Points on a hilly landscape, in no order, each with its height.
A climber steps from a point to the highest of its 2 nearest points, and stops where none of them is higher. Distance is the straight distance between rows; heights are no part of it.
<691>: [173 106  50 128 138 120 190 103 122  91 146  81 107 129 115 141 179 107
 160 116]  (h 252)
<334>: [100 137 107 126 193  83 104  78 135  78 145 115 145 119 134 132 157 120
 129 123]  (h 589)
<336>: [151  97 191 107 186 157 118 162 117 142 142 125 187 144 140  90  51 124
 148 138]  (h 395)
<550>: [129  82 103 151 161 124  92  99 129 109 141 146 169 151 152  86  83 133
 135 137]  (h 582)
<1149>: [132  70 130 145 151 111  89 136 118 103 126 183 192 169 130  61  63 131
 119 160]  (h 639)
<931>: [138 114 133 111  87  91  93 143 176 135 168  92 130 122 108 177 166 119
 144  63]  (h 342)
<143>: [174 105 104 124 124 110 160 161  90 108 143 111 115 125 127 159 145 108
 144 127]  (h 301)
<398>: [106 134 114  99 194 114  77  68 126  56 111 144 146 115 128 120 125 124
 132 131]  (h 540)
<326>: [159 119 115  93 119  97 148 135 162 105 176 104 135 124 115 201 178 113
 136  53]  (h 324)
<1236>: [102 137 161 108 113 140 113 147  94 149  79 121  90  87  66 110 107 116
 121 109]  (h 385)
<1082>: [124  85 160 126 126  76  63 145 128 128 107 173 185 161  95  50  84 157
 124 161]  (h 585)
<678>: [101 150  77 182 133 139 152  83 131 113  99 140  73 100 117  90 161 102
 109 136]  (h 602)
<410>: [139 142  41 163 140 145 207  90 127  98 109 126  85 118 116 103 169 121
 129 139]  (h 509)
<460>: [ 99 128 111 127 139 107 142 114 114 128  95 144  91 149 109 130 150 122
 119 107]  (h 433)
<16>: [184  97  94 153  80 150 187 169 128 155 146  91 103 133 131 138 132 121
 130 101]  (h 333)
<860>: [145 160  68 179  96 190 183 118 144 132 132 103  95 116 142 107 140  94
 108 128]  (h 117)
<221>: [107 136 103 168  44 145 140 123 160 184 107 152  63 145 136 119 169 166
 106 131]  (h 412)
<1098>: [131 116 206  72 171 136 101 171 114 128 105 152 184 124 125 104  64 141
 127 168]  (h 425)
<363>: [131 147  93 173  79 203 156 118 120 126  97 114  84  98 109  79 111  92
 127 145]  (h 131)
<174>: [ 96 144 125 127 182 150 168  91 126 162  71 118  95 124 105  93 108 139
 119 128]  (h 378)
<835>: [146 125  95  84 140 152 111  89 167 119 126 130 137 143 178 152 143 172
 180 153]  (h 383)
<4>: [110 141 138 130 179 143 135 109 188 138 179 114 165 140 156 165 134 124
 127  85]  (h 488)
<333>: [146 133 113 177  88 172 119 159 112 138 139 171 130 145 163 114  94 133
 123 158]  (h 588)
<8>: [141 168 121 102 144 186 133 106  88  81  62 143 114  95 131  94 102 140
 152 184]  (h 161)
<83>: [ 98 148 138 134 109 146 116 111 138 125 121 123 114  86  75 121 123 105
 121  92]  (h 420)
<524>: [ 96 122 174 188  95  62  75 142  81 144 145 139 143 116 102  79 132 115
 101 174]  (h 384)
<1206>: [174 139  80 160 103 150 201 149 109 139 139 117  84 121 171 129 177 125
 126 199]  (h 351)
<427>: [112 130 100 173 173 147 163 107  98 136 112 152 119 137 173  93 104 133
 120 164]  (h 471)
<1020>: [109 150 121 195 141 185 120 119 148 152 168 104 155 126 147 102  93 100
 118 125]  (h 492)
<1161>: [ 78 133 142 117 149 129  99  84 123 112  66 181 111 135 131  93 117 151
 118 143]  (h 196)
<1034>: [ 99 160 167 102 124 149 146 154 127 180  89 168  94 142 137 137 122 175
 103 135]  (h 405)
<797>: [145 141 144 113  97 152 134 130 177 168 153 101 123 121 138 165 148 157
 150  93]  (h 583)
<175>: [168 114  94 141 132 149 229 149 120 161 133  86  94 130 126 135 152 128
 139 126]  (h 368)
<723>: [123  82 160  66  91  42  63 158 128 107 101 146 198 156 104 138 111 146
 141 115]  (h 519)
<856>: [153 129 155  65 171  94 131 152 111  87 123  89 133  86 103 185 163 106
 122 109]  (h 402)
<1204>: [137 170 128 171 106 136 144 146 100 115 148 159 103 113 148 138 143  90
 103 156]  (h 470)
<324>: [144 129 107 137  35 129 130 125 146 171 130 119  82 112 104 135 179 150
 131 122]  (h 380)
<128>: [122 155 188 121 105 169  96 154 150 177 146 119 142  99 111 130  96 116
 141 110]  (h 487)
<803>: [ 87 126 151 128 134  64  95 126  96 110 145 128 134 121  81 137 143  99
 109 105]  (h 343)
<1243>: [129 150 165 158  61 150  78 165 142 138 156 158 158 147 163 112  96 144
 125 164]  (h 529)
<498>: [150 156 128  97 165 153 148 120 181 113 164 139 144 146 178 185 144 138
 134 103]  (h 448)
<356>: [112 147 146 110 163 169 128 121  98 106  71 181 129 123 143  85  86 135
 119 171]  (h 178)
<350>: [113 116 137  92  74 164 108 120 168 175  96 155 115 147 124 147 103 186
 146  88]  (h 493)
<1027>: [ 90 131 172 149 100  56  54 130 104 106 123 142 151 120 104 103 127 108
 109 144]  (h 365)
<203>: [164  79 141 161 143 139 175 162 100 165 165  68 146 138 140 125 128 112
 149 138]  (h 287)
<1157>: [ 98 157 149 194 126 102 120 136 106 117 167 144 125 115 128 110 134  79
  82 134]  (h 427)
<834>: [133  97 179 116 142  50  85 161  87 125 152 116 170 124 110 119 126 104
 127 166]  (h 225)
<23>: [128 111 151 110  71 140 102 155 141 183 124 114 123 131 117 141 133 169
 151 103]  (h 532)
<840>: [169 125  59 190 124 160 164 145  96 122 142 108 107 125 192  94 135 105
 124 202]  (h 313)
<516>: [138 102 137 101 142  96 107 139  80  96 125 105 145 103 108 124 132 108
 150 169]  (h 211)
<930>: [ 82 147 144 116 163 117 111 106 160 141 114 175 133 186 173 160 121 162
  92 113]  (h 229)
<24>: [ 86 111  70 176 131 120 112  61 131 119 105 138  88 144 130  84 165 129
 116 134]  (h 528)
<344>: [113 178  71 179 153 156 148  86 127  65 111 141 102 108 136 111 125  83
 114 134]  (h 525)
<670>: [153  87 153 154 163 174 134 145 136 157 162 101 174 140 140 117  68 117
 155 117]  (h 424)
<167>: [160  94  64 103 137  84 139  84 115 105 128  83 114 130 120 143 196 143
 166 143]  (h 232)
<506>: [153 112 139  67 151 121 152 130 130 105 135  61 132  70  90 164 166 109
 141  72]  (h 438)
<750>: [102 151 171 140 110 150 100 158 129 139 151 132 144  93  81 119  89 102
 118  79]  (h 454)
<1198>: [125 126 100 151 116 131 111 118 149 107 153 166 133 176 164 151 117 134
 120 118]  (h 531)
<180>: [ 92 126 142 118 152 141  96  88 143 128 103 197 141 172 155 117  90 179
 125 122]  (h 212)
<37>: [116  78 130 111 113  30 110 147 116 121 143 144 161 178 106 138 125 119
 123 101]  (h 465)
<391>: [190 115  94 114 148 132 177 133 101  91 144  64 123  93 112 141 156  99
 172 132]  (h 274)
<826>: [127 115 170 123  58  64  92 165 105 158 121 150 130 142 119 129 136 155
 116 158]  (h 248)
<987>: [115 120 187 119 201 125 102 121  97 152 125  87 158 103 110 105 105 114
 145 166]  (h 573)
<556>: [123 139 155 122  97 130  51 120 131  83 138 175 164 130 145 108 107 131
 132 132]  (h 466)
<1040>: [ 82 129 125 131 197 103 175 106 123 167  95 120 100 148 106 133 126 132
 102  93]  (h 382)
<464>: [147  94  97 188 135 143 160 160 117 168 186  78 128 141 175 108 118  89
 113 143]  (h 266)
<93>: [130 162 158 103 187 105 136 137  98  86 134 115 137  85 109 154 150  84
 115 123]  (h 371)
<640>: [111 141 136 132  84 113  73 117 157  77 164 160 144 134 141 149 132 126
 126 110]  (h 490)
<375>: [140 107 123 136  48 106 108 119 165 156 164  86 109 111  87 149 171 133
 143 100]  (h 359)
<865>: [131 148 115  77 122 103 139 119 160  93 130 138 117 121 100 184 158 126
 115  66]  (h 303)
<385>: [ 94 150 147 116 190 104 116  97 155 119 148 123 150 128 131 167 140 115
 110 102]  (h 533)
<710>: [145  81  92 113 152 136 172 131  88 121  88 140 112 144 116 116 103 146
 151 126]  (h 41)
<843>: [132 122 163 154  55 114  58 172 130 118 149 189 163 144 133  98  88 137
 127 138]  (h 499)
<1069>: [127  61 151  83 119  57  68 143 133 108 105 158 188 167 102  89  80 161
 133 117]  (h 547)
<880>: [176 177 118 140 138 164 230 145 120 133 139 101  87 102 159 134 186 126
 126 183]  (h 399)
<730>: [113 121 135 161 112 158 118 120 159 163 156 152 139 174 157 143  95 156
 117 105]  (h 584)
<33>: [ 98 153 154 145 170  81 116 125 102  81 163 135 134 100 102 138 135  70
  91 120]  (h 344)
<512>: [108 102  75 127 146 118 128  73 147 133 105 132 101 144 125 121 150 150
 148 129]  (h 478)
<707>: [150 179 107 128 115 168 167 100 191 135 152 118  96 101 124 145 180 131
 136 120]  (h 82)
<243>: [109 108 170  92 192 103 120 122  93 150 112  75 138  75  74 118 115 105
 139 127]  (h 521)
<273>: [120  68 135  71 111  35  89 157 119  94 108 123 169 165 107 161 123 137
 137  67]  (h 491)
<798>: [156  88  89 186 129 120 149 159  86 129 162 111 126 145 163 105 130 102
 122 177]  (h 286)
<668>: [144 183 130 142 100 164 181 132 174 169 180 127 111 120 154 150 183 131
 105 136]  (h 92)
<970>: [141 156 108 129 105 192 139 121  97  94  87 118  89  78  96  99 120 108
 145 157]  (h 144)
<1219>: [ 75 156 167  76 151  80  93 113 142 114  97 159 139 144 153 175 139 156
  95 116]  (h 249)
<593>: [116 151 148  73 191 151  86  98 151  85 105 135 149 108 142 141 117 145
 145 129]  (h 495)
<41>: [ 89  90 153 184 113  79  83 141 108 169 147 130 139 158 129  79 117 127
 104 138]  (h 411)
<68>: [115 140 179  70 167 161  79 126 127 115 100 150 174 106 138 126  88 134
 130 148]  (h 459)
<815>: [114 103  78 149 175 154 123  75 122 102 110 152 138 168 168  99  98 140
 141 153]  (h 530)
<682>: [158 175  89  90 126 166 168 109 160 103 113 133  98 110 129 158 162 143
 143 111]  (h 71)
<361>: [128 107 188  86  96  51  71 164  99 136 125 122 163 127 124 134 135 141
 134 174]  (h 236)
<293>: [106 103  97 189 139 151  96 106 145 116 152 137 159 139 144  82  75 106
 130 108]  (h 539)
<764>: [149 143  97  58 119 181 170 135 135  84  87 138 113 122 127 161 134 147
 152 111]  (h 61)
<635>: [156 144  69 141 152 161 242 129 113 126  93 122  76 138 134 128 133 126
 122 136]  (h 426)
<1011>: [127 140 190 117 156 167  93 139 132 162 137  95 151  90 121 108 102 120
 137 141]  (h 523)
<88>: [135 128 113 160 106 159 143 129 182 193 163 118 123 166 147 156 135 160
 133 106]  (h 650)
<1221>: [152 171 134 146 103 172 138 141 125 115 128 137 114 108 153 130 119 119
 126 156]  (h 518)
<787>: [167 191 125 157 143 174 178 126 121 116 145 110 111  84 166 133 154 104
 126 185]  (h 456)
<459>: [ 89  84 145 141 103  65  98 148 120 149 137 150 158 169 109 111 103 141
 123 100]  (h 440)
<990>: [119 131 106  76  94 111 115 104 172  97 118 157 123 150 126 187 159 159
 136  64]  (h 285)
<90>: [164 162  93 179  81 175 201 147 164 176 170 110  99 128 148 135 163 113
 104 145]  (h 103)
<1153>: [108 152 129 136  81 153 138 122 157 179  89 160  82 144 128 140 126 182
 113 111]  (h 451)
<519>: [ 97 160 204  74 139 144 139 170 125 190  81 129 107 110 104 156 117 159
 103 125]  (h 364)
<1039>: [141  99 113  80 134  83 105  99 114  96 124  89 132 105 110 142 161 131
 165 129]  (h 217)
<559>: [172 143 129  86 115 160 117 113 192 123 164 126 149 147 192 184 167 165
 150 132]  (h 415)
<728>: [147  92 154  92 180 107 117 127 112 124 133  48 152  83  74 140 135 100
 163 101]  (h 479)
<480>: [ 76 149 182  97 129  98 109 147 107 178  80 122 110 100  74 122 120 136
  93 111]  (h 355)
<335>: [ 98 137 134  63  90  83  92 119 145 102  80 180 129 157 142 165 135 155
 114  97]  (h 267)
<753>: [141 119 133 159 130 163 112 117 169 155 179  92 149 124 130 120 110 111
 140 104]  (h 458)
<162>: [166  62 113 161 105 145 157 167 112 196 151  70 121 139 125 119 117 134
 139 119]  (h 308)
<1094>: [150 113 131 129  85  86 155 182  85 131 148 139 119 148 127 163 141 126
 126 131]  (h 279)
<549>: [153 184  91 166 163 165 158 101 121  70 150 127 121 103 161 126 129  97
 128 154]  (h 472)
<189>: [114 145 114 166 179 176 171 117 112 158 103 115 107 142 136  84  82 119
 112 138]  (h 422)
<857>: [132 129 139 148  49  65 131 185  81 158 134 153 116 167 137 146 130 144
 101 158]  (h 261)
<991>: [144 117  95  76 141 152 173 131 109  97  63 147 104 145  99 142 108 134
 145  99]  (h 51)

Where does a climber stop that starts at each point below?
<798>: <678>
<803>: <1149>
<33>: <987>

Call two points neighbours if one is among the 2 nearest of the other. Go from one point of each pair to the other, from neighbour to neighbour, staying as high as possible. Name the lowest point that can't be avoided.
<1221> / <987>: <480>
<1221> / <88>: <556>
<550> / <334>: <336>
